Each row is a point on a tangle of strands that fork and nearly touch. The rows are in no order.
(in the rows, 128 means zero)
Two points are linked if the straight distance between their rows is under 113. Some points are linked to none.
k696: 135  135  135  98  231  149  145  135  74  198  118  183  194  144  116  153  91  135  134  157  143  132  132  127  146  100
k321: 107  149  147  103  75  147  62  111  117  172  123  162  137  83  95  135  136  162  125  134  113  145  162  130  143  111
k910: 162  164  128  87  125  128  119  113  146  143  96  103  137  114  135  119  142  138  113  146  152  119  176  175  141  141
k966: 118  146  119  100  190  118  97  84  84  202  152  164  132  120  133  137  102  130  132  133  137  143  223  118  148  77
k20: 107  85  144  117  95  160  169  136  124  155  124  166  173  116  98  135  135  131  138  177  140  137  99  104  115  157
k162: 187  154  158  107  98  172  132  108  153  86  93  180  135  68  105  142  128  138  110  131  138  135  114  123  153  120
k457: 212  175  135  98  130  160  137  115  147  80  102  173  133  88  109  144  139  136  88  141  141  134  132  127  164  120
k111: 131  167  79  106  123  77  38  87  104  177  130  166  73  90  161  131  112  129  145  111  137  139  237  148  134  123
k800: 98  126  141  134  113  122  183  102  147  156  106  114  152  98  146  97  174  124  116  139  93  169  96  117  146  182
k80: 118  73  164  171  73  150  183  148  180  66  141  193  104  60  143  140  124  83  135  144  100  116  68  78  114  192
k586: 151  138  150  91  97  145  115  130  151  164  79  124  169  101  108  136  141  153  126  137  153  124  127  174  163  155
k732: 124  127  144  132  145  120  199  76  163  163  82  157  162  95  127  105  152  103  142  155  141  181  87  112  156  168
k440: 170  132  119  92  135  159  127  147  90  88  161  121  158  168  83  163  99  139  117  159  179  110  161  145  109  57
k79: 129  140  121  118  146  91  129  131  161  113  125  38  120  150  167  91  160  151  97  63  78  159  95  155  155  173
k792: 90  132  142  120  152  120  179  89  132  183  119  96  162  130  140  101  152  119  125  148  110  139  142  117  122  151
k805: 110  154  162  155  159  174  62  106  108  52  156  195  58  82  134  136  110  154  88  96  80  154  141  82  116  71
k991: 126  154  131  202  169  73  89  137  52  107  122  106  76  147  134  70  87  145  147  103  179  156  170  81  112  54
k154: 135  153  124  144  150  116  138  139  178  93  106  59  98  114  179  78  187  154  116  98  108  178  116  166  138  166
k47: 163  166  112  151  147  85  104  148  115  71  96  62  81  136  143  62  112  117  128  132  180  112  158  141  112  82
k167: 100  166  122  114  111  97  86  115  123  145  120  84  99  116  139  114  151  171  107  90  81  162  148  144  154  147
k354: 135  127  118  121  126  72  109  105  143  123  94  26  117  195  134  122  140  90  145  63  108  46  115  185  121  89
k971: 118  143  106  88  167  124  69  103  104  222  132  161  132  110  136  142  100  147  155  129  150  115  227  148  136  99
k287: 79  131  121  92  125  70  109  91  117  182  142  88  119  178  139  140  127  172  103  71  65  135  137  90  156  146
k868: 105  80  133  130  89  133  173  123  182  160  76  150  161  127  111  135  144  104  172  154  158  165  46  151  162  195
k905: 93  142  167  123  80  159  92  109  109  133  137  176  119  78  104  133  138  156  119  131  97  147  150  89  129  103
k565: 120  120  123  81  130  101  116  105  138  172  135  44  151  194  126  149  124  142  109  71  98  89  119  156  134  132
k72: 132  129  119  141  115  72  139  133  156  90  104  21  130  187  142  102  139  87  131  79  121  74  109  192  106  100
k349: 133  122  104  190  95  120  220  185  184  116  195  80  107  166  177  101  148  80  126  143  115  116  113  140  81  159
k409: 144  144  124  162  141  133  149  167  194  53  121  75  89  107  178  88  179  159  122  116  136  180  108  161  117  146
k164: 109  99  132  98  131  120  148  114  148  194  88  92  194  142  117  138  138  131  142  109  120  120  65  152  169  202
k10: 163  169  96  160  225  60  79  111  56  108  114  113  61  126  158  81  102  92  139  116  160  145  174  96  138  83
k346: 81  102  135  212  147  115  116  161  87  54  156  105  59  152  140  94  135  165  143  128  157  173  131  63  76  88
k625: 172  161  131  89  146  151  65  103  132  184  96  206  144  65  110  138  126  124  116  151  141  131  155  131  162  117
k860: 74  122  155  156  111  154  134  125  138  108  134  151  101  89  156  94  179  147  98  126  64  176  106  76  108  157
k427: 130  155  90  118  143  69  53  95  92  172  115  106  85  144  153  119  92  97  173  112  182  64  222  158  123  87
k76: 154  140  120  162  177  120  114  159  115  30  128  91  69  113  131  83  135  151  128  131  164  168  122  111  102  88
k622: 186  167  85  97  149  138  54  124  49  100  165  173  115  127  106  184  99  124  112  143  141  119  187  146  162  64
k817: 127  123  105  147  104  80  154  156  168  93  139  26  131  189  155  99  138  91  124  83  105  110  95  178  95  124
k490: 73  116  141  174  130  131  110  149  102  52  157  122  56  129  138  105  152  177  127  127  121  177  147  91  86  107
k939: 120  43  139  164  114  164  157  114  147  60  142  237  131  98  97  182  85  60  138  170  100  80  64  57  126  172
k71: 134  135  116  143  62  112  118  181  124  48  134  35  113  157  126  100  121  143  136  112  161  113  133  169  93  86
k982: 112  159  117  99  132  66  75  111  127  152  126  67  86  154  139  121  133  179  100  63  74  152  137  138  161  150
k260: 110  56  136  154  124  182  146  112  131  65  133  244  142  122  78  198  76  71  146  169  114  92  37  73  132  152
k206: 154  161  87  115  205  100  80  82  58  165  161  173  100  111  146  143  103  104  125  124  125  163  216  119  168  69
k852: 148  133  127  161  158  131  140  171  161  27  143  82  80  111  149  93  152  147  138  130  158  176  112  127  90  112
k607: 180  158  134  110  171  150  89  77  133  170  78  218  151  76  106  134  112  107  125  151  144  148  100  115  184  118
k407: 115  163  113  120  154  85  80  85  112  164  96  63  104  165  141  113  124  101  167  113  152  47  180  171  119  77
k828: 124  80  129  128  77  164  195  172  155  150  136  140  181  134  101  148  129  121  136  162  161  116  98  135  102  178
k105: 197  175  127  104  185  136  142  81  143  161  66  199  151  103  115  143  130  107  111  143  151  153  114  117  193  138
k468: 108  114  129  190  167  108  134  144  49  58  168  107  75  166  124  94  102  123  132  123  149  166  137  68  85  59
k522: 114  69  153  155  76  159  175  119  168  74  135  209  119  75  110  152  118  75  147  160  117  113  64  82  123  168
k829: 157  126  131  94  149  161  156  152  116  128  149  129  185  167  86  152  100  144  117  164  172  109  153  146  98  85
k328: 127  121  137  116  208  158  136  120  55  183  140  199  193  137  105  172  112  126  127  160  122  156  121  99  163  94
k959: 121  151  118  120  145  82  88  88  125  152  84  45  96  180  146  116  141  93  158  87  132  31  143  183  124  87
k728: 149  115  127  90  117  98  152  141  162  121  157  57  146  151  146  109  142  133  89  49  91  152  76  137  159  183
k307: 77  105  122  102  112  78  120  102  109  186  139  103  135  178  135  131  138  160  98  85  46  144  120  61  152  171
k987: 45  123  161  178  105  145  79  130  118  66  148  172  49  122  145  126  147  198  117  111  87  169  154  76  94  112
k911: 148  127  114  159  121  130  225  163  164  78  186  99  107  143  160  101  135  100  124  146  141  148  116  125  72  126
k814: 105  105  148  129  110  150  175  122  107  126  159  159  142  111  117  118  147  126  110  161  108  148  133  66  102  139
k821: 120  86  147  130  138  190  136  113  115  99  120  237  164  114  71  179  97  105  143  163  134  128  36  96  140  121
k891: 189  160  102  94  179  91  95  116  109  122  105  108  122  170  131  128  100  77  124  158  210  41  175  156  132  70
k855: 133  51  97  162  32  143  179  184  151  149  172  142  153  130  124  151  137  102  154  157  116  91  70  117  144  225
k165: 109  110  155  105  63  174  67  139  157  146  73  175  158  82  77  138  117  150  158  160  153  124  57  164  166  135
k55: 134  146  126  105  114  152  44  105  116  199  124  210  136  69  107  135  110  143  134  137  132  140  173  122  149  90
k390: 130  88  122  167  57  151  195  197  151  78  208  117  98  122  159  135  142  122  124  146  105  99  128  109  83  182
k788: 88  131  143  137  98  126  134  99  138  152  105  132  135  89  139  97  179  129  113  128  71  170  89  102  149  170
k947: 150  103  123  162  113  147  239  170  149  77  212  143  102  127  149  134  132  99  117  161  121  116  122  91  83  153
k278: 130  86  139  108  153  177  174  185  85  148  139  200  197  154  74  157  87  149  129  177  165  121  86  112  103  121
k299: 157  171  101  130  209  84  94  98  53  121  147  134  81  131  148  112  111  107  123  128  132  165  192  113  151  68
k362: 113  112  149  169  183  163  161  141  116  40  173  176  81  97  151  127  155  129  96  127  79  165  108  60  90  127
k896: 145  129  168  115  70  176  106  106  168  117  75  176  148  68  90  131  129  126  139  148  148  137  72  136  159  132
k455: 132  118  145  93  68  148  73  145  148  167  75  142  174  100  81  145  135  160  139  134  143  123  73  186  175  163
k489: 119  120  127  68  137  118  85  129  128  214  109  78  173  160  109  153  115  170  128  84  116  83  120  173  155  149
k203: 74  122  128  152  124  90  138  108  107  131  134  68  127  200  122  97  126  101  140  129  128  99  167  127  76  68
k912: 149  125  124  129  134  111  189  132  161  103  127  76  161  195  121  118  118  76  127  142  170  90  140  176  75  77
k53: 99  147  109  91  151  122  63  109  115  221  118  120  138  132  133  151  112  164  158  116  133  88  207  170  135  116
k88: 138  100  138  106  146  176  189  179  112  157  145  161  198  165  87  152  97  144  121  167  171  109  120  126  79  113
k140: 114  149  105  75  142  108  59  108  119  221  107  84  138  149  125  160  119  167  145  93  117  82  164  174  152  141
k833: 73  132  176  167  130  170  67  116  125  59  145  190  46  86  139  131  123  181  91  94  87  157  149  75  99  88
k603: 141  86  116  144  45  168  204  201  165  142  174  123  174  152  112  158  118  119  137  157  167  88  103  146  88  173
k294: 117  109  137  76  146  118  118  118  139  216  85  84  189  153  119  144  124  152  138  90  120  96  82  161  168  181
k559: 129  140  122  127  145  103  146  109  119  118  121  71  132  177  120  97  116  90  140  150  158  94  167  153  88  59
k288: 126  146  121  125  81  119  115  153  122  71  135  62  106  141  120  102  128  153  124  124  144  133  158  163  104  94
k58: 112  87  153  106  146  178  136  157  94  144  118  226  177  120  77  159  94  135  152  186  157  141  61  107  124  117
k701: 157  126  121  109  84  114  179  149  175  120  151  53  170  159  152  126  145  120  112  65  107  135  84  169  145  191
k564: 122  142  130  166  164  92  122  129  60  85  143  95  87  160  121  83  99  124  137  124  157  152  161  93  103  51
k147: 109  90  170  177  86  163  158  158  196  51  143  174  97  53  167  129  136  110  125  110  81  125  69  87  102  188
k996: 187  165  111  79  159  113  96  120  123  143  111  125  129  136  134  132  111  117  111  158  184  86  194  162  139  103
k549: 125  179  118  106  113  96  63  94  131  169  104  119  91  85  150  112  151  154  116  107  91  147  179  153  156  147
k211: 141  131  149  93  222  147  162  121  113  201  92  168  186  135  120  135  104  141  141  160  161  122  135  129  140  121
k336: 180  158  111  100  148  134  87  132  52  81  172  137  118  145  96  165  97  129  121  144  160  124  181  134  138  53
k315: 98  131  150  105  188  138  170  89  133  222  87  122  181  130  132  117  131  133  153  151  143  112  134  139  130  150
k472: 116  158  77  120  126  61  47  88  95  168  132  130  72  123  152  128  96  127  167  113  164  112  234  151  135  103
k639: 139  161  137  148  127  201  64  116  44  71  155  198  148  99  101  232  105  130  106  109  76  97  144  144  157  73
k797: 70  109  145  177  127  164  109  156  164  72  143  134  71  85  163  111  188  168  111  109  76  170  107  88  92  154
k273: 138  161  127  97  93  125  110  123  126  112  125  83  122  129  122  118  137  149  121  136  144  124  180  164  129  110
k884: 112  29  98  138  60  142  146  191  137  163  144  149  167  161  102  147  126  125  165  167  127  92  47  129  141  215
k759: 87  137  117  116  114  93  125  115  127  154  130  51  141  191  127  125  130  130  130  109  105  97  148  153  104  107
k668: 135  123  101  179  97  99  196  179  187  103  179  46  123  181  176  98  148  79  127  105  108  118  91  168  86  153
k619: 193  178  132  116  158  151  106  126  139  49  119  165  80  85  139  126  147  143  92  130  119  150  133  130  145  103
k416: 176  163  112  118  139  181  65  131  50  87  161  193  137  112  101  223  117  135  113  130  111  110  161  146  166  63
k358: 174  166  128  132  173  141  91  145  128  34  126  139  59  83  135  109  149  154  99  130  129  169  132  125  126  88
k378: 100  86  133  129  133  130  194  108  169  170  74  169  158  127  111  122  132  99  172  180  160  169  58  131  151  179
k847: 135  84  113  169  42  146  194  192  155  110  193  117  121  124  157  141  144  114  132  138  98  93  100  110  122  214
k657: 107  66  106  114  59  136  138  179  124  174  150  112  191  167  105  159  131  142  127  132  107  99  76  117  123  193
k568: 144  119  122  150  111  132  237  147  206  171  127  89  176  186  145  137  130  79  137  115  160  104  117  174  92  160
k98: 121  176  103  97  137  88  59  79  126  202  106  136  92  87  156  116  137  136  131  115  106  131  204  152  149  145
k811: 95  84  164  190  122  173  139  160  198  49  143  162  83  56  171  124  162  139  112  112  79  146  88  83  86  181
k64: 70  108  126  120  93  99  121  108  110  175  127  118  143  137  137  119  166  145  112  112  49  159  103  70  151  183
k918: 108  92  126  119  98  116  171  125  165  177  95  103  193  135  122  134  142  111  147  125  127  142  56  147  169  211
k720: 152  120  122  131  107  141  217  141  185  133  136  88  176  179  126  130  127  102  127  141  162  110  132  165  80  124
k816: 150  163  122  201  176  52  69  131  51  126  103  111  63  128  144  73  80  127  156  92  186  126  185  89  120  68
k869: 163  153  145  113  175  131  183  79  160  168  59  167  161  98  119  120  137  109  135  157  154  169  102  118  175  148
k447: 158  134  121  131  87  120  215  148  200  141  134  61  178  172  161  131  140  96  130  79  124  123  95  184  133  188
k752: 92  123  164  126  109  156  126  100  99  132  150  182  126  94  112  123  139  135  109  149  98  154  144  61  116  111

A fork is a point with three links. Follow the links from the first point to the second and name the forks in between, in order.
k273 / k896 => k910
k559 / k918 => k489
k696 / k307 => k800 k788
k800 / k167 => k788
k307 / k164 => k788 k800 k732
k147 / k696 => k788 k800
k792 / k55 => k800 k732
k565 / k792 => k489 k732 k800
k918 / k147 => k732 k800 k788

A fork is a point with three links, a tip a point with one. Leave the first point through the second and follow the links. Name the first fork or tip that comes.
k991 / k816 => k489
k625 / k607 => k732
k328 / k696 => k800
k98 / k549 => k788
k105 / k607 => k603
k619 / k457 => k910
k260 / k821 => k639
k72 / k817 => k657
k564 / k468 => k805

Follow the links from the first point to the second, and from the first to the third. Name the last point that the two ways share.
k328 / k287 / k147 => k788
k147 / k792 / k307 => k788
k321 / k164 / k797 => k732
k211 / k918 / k321 => k732
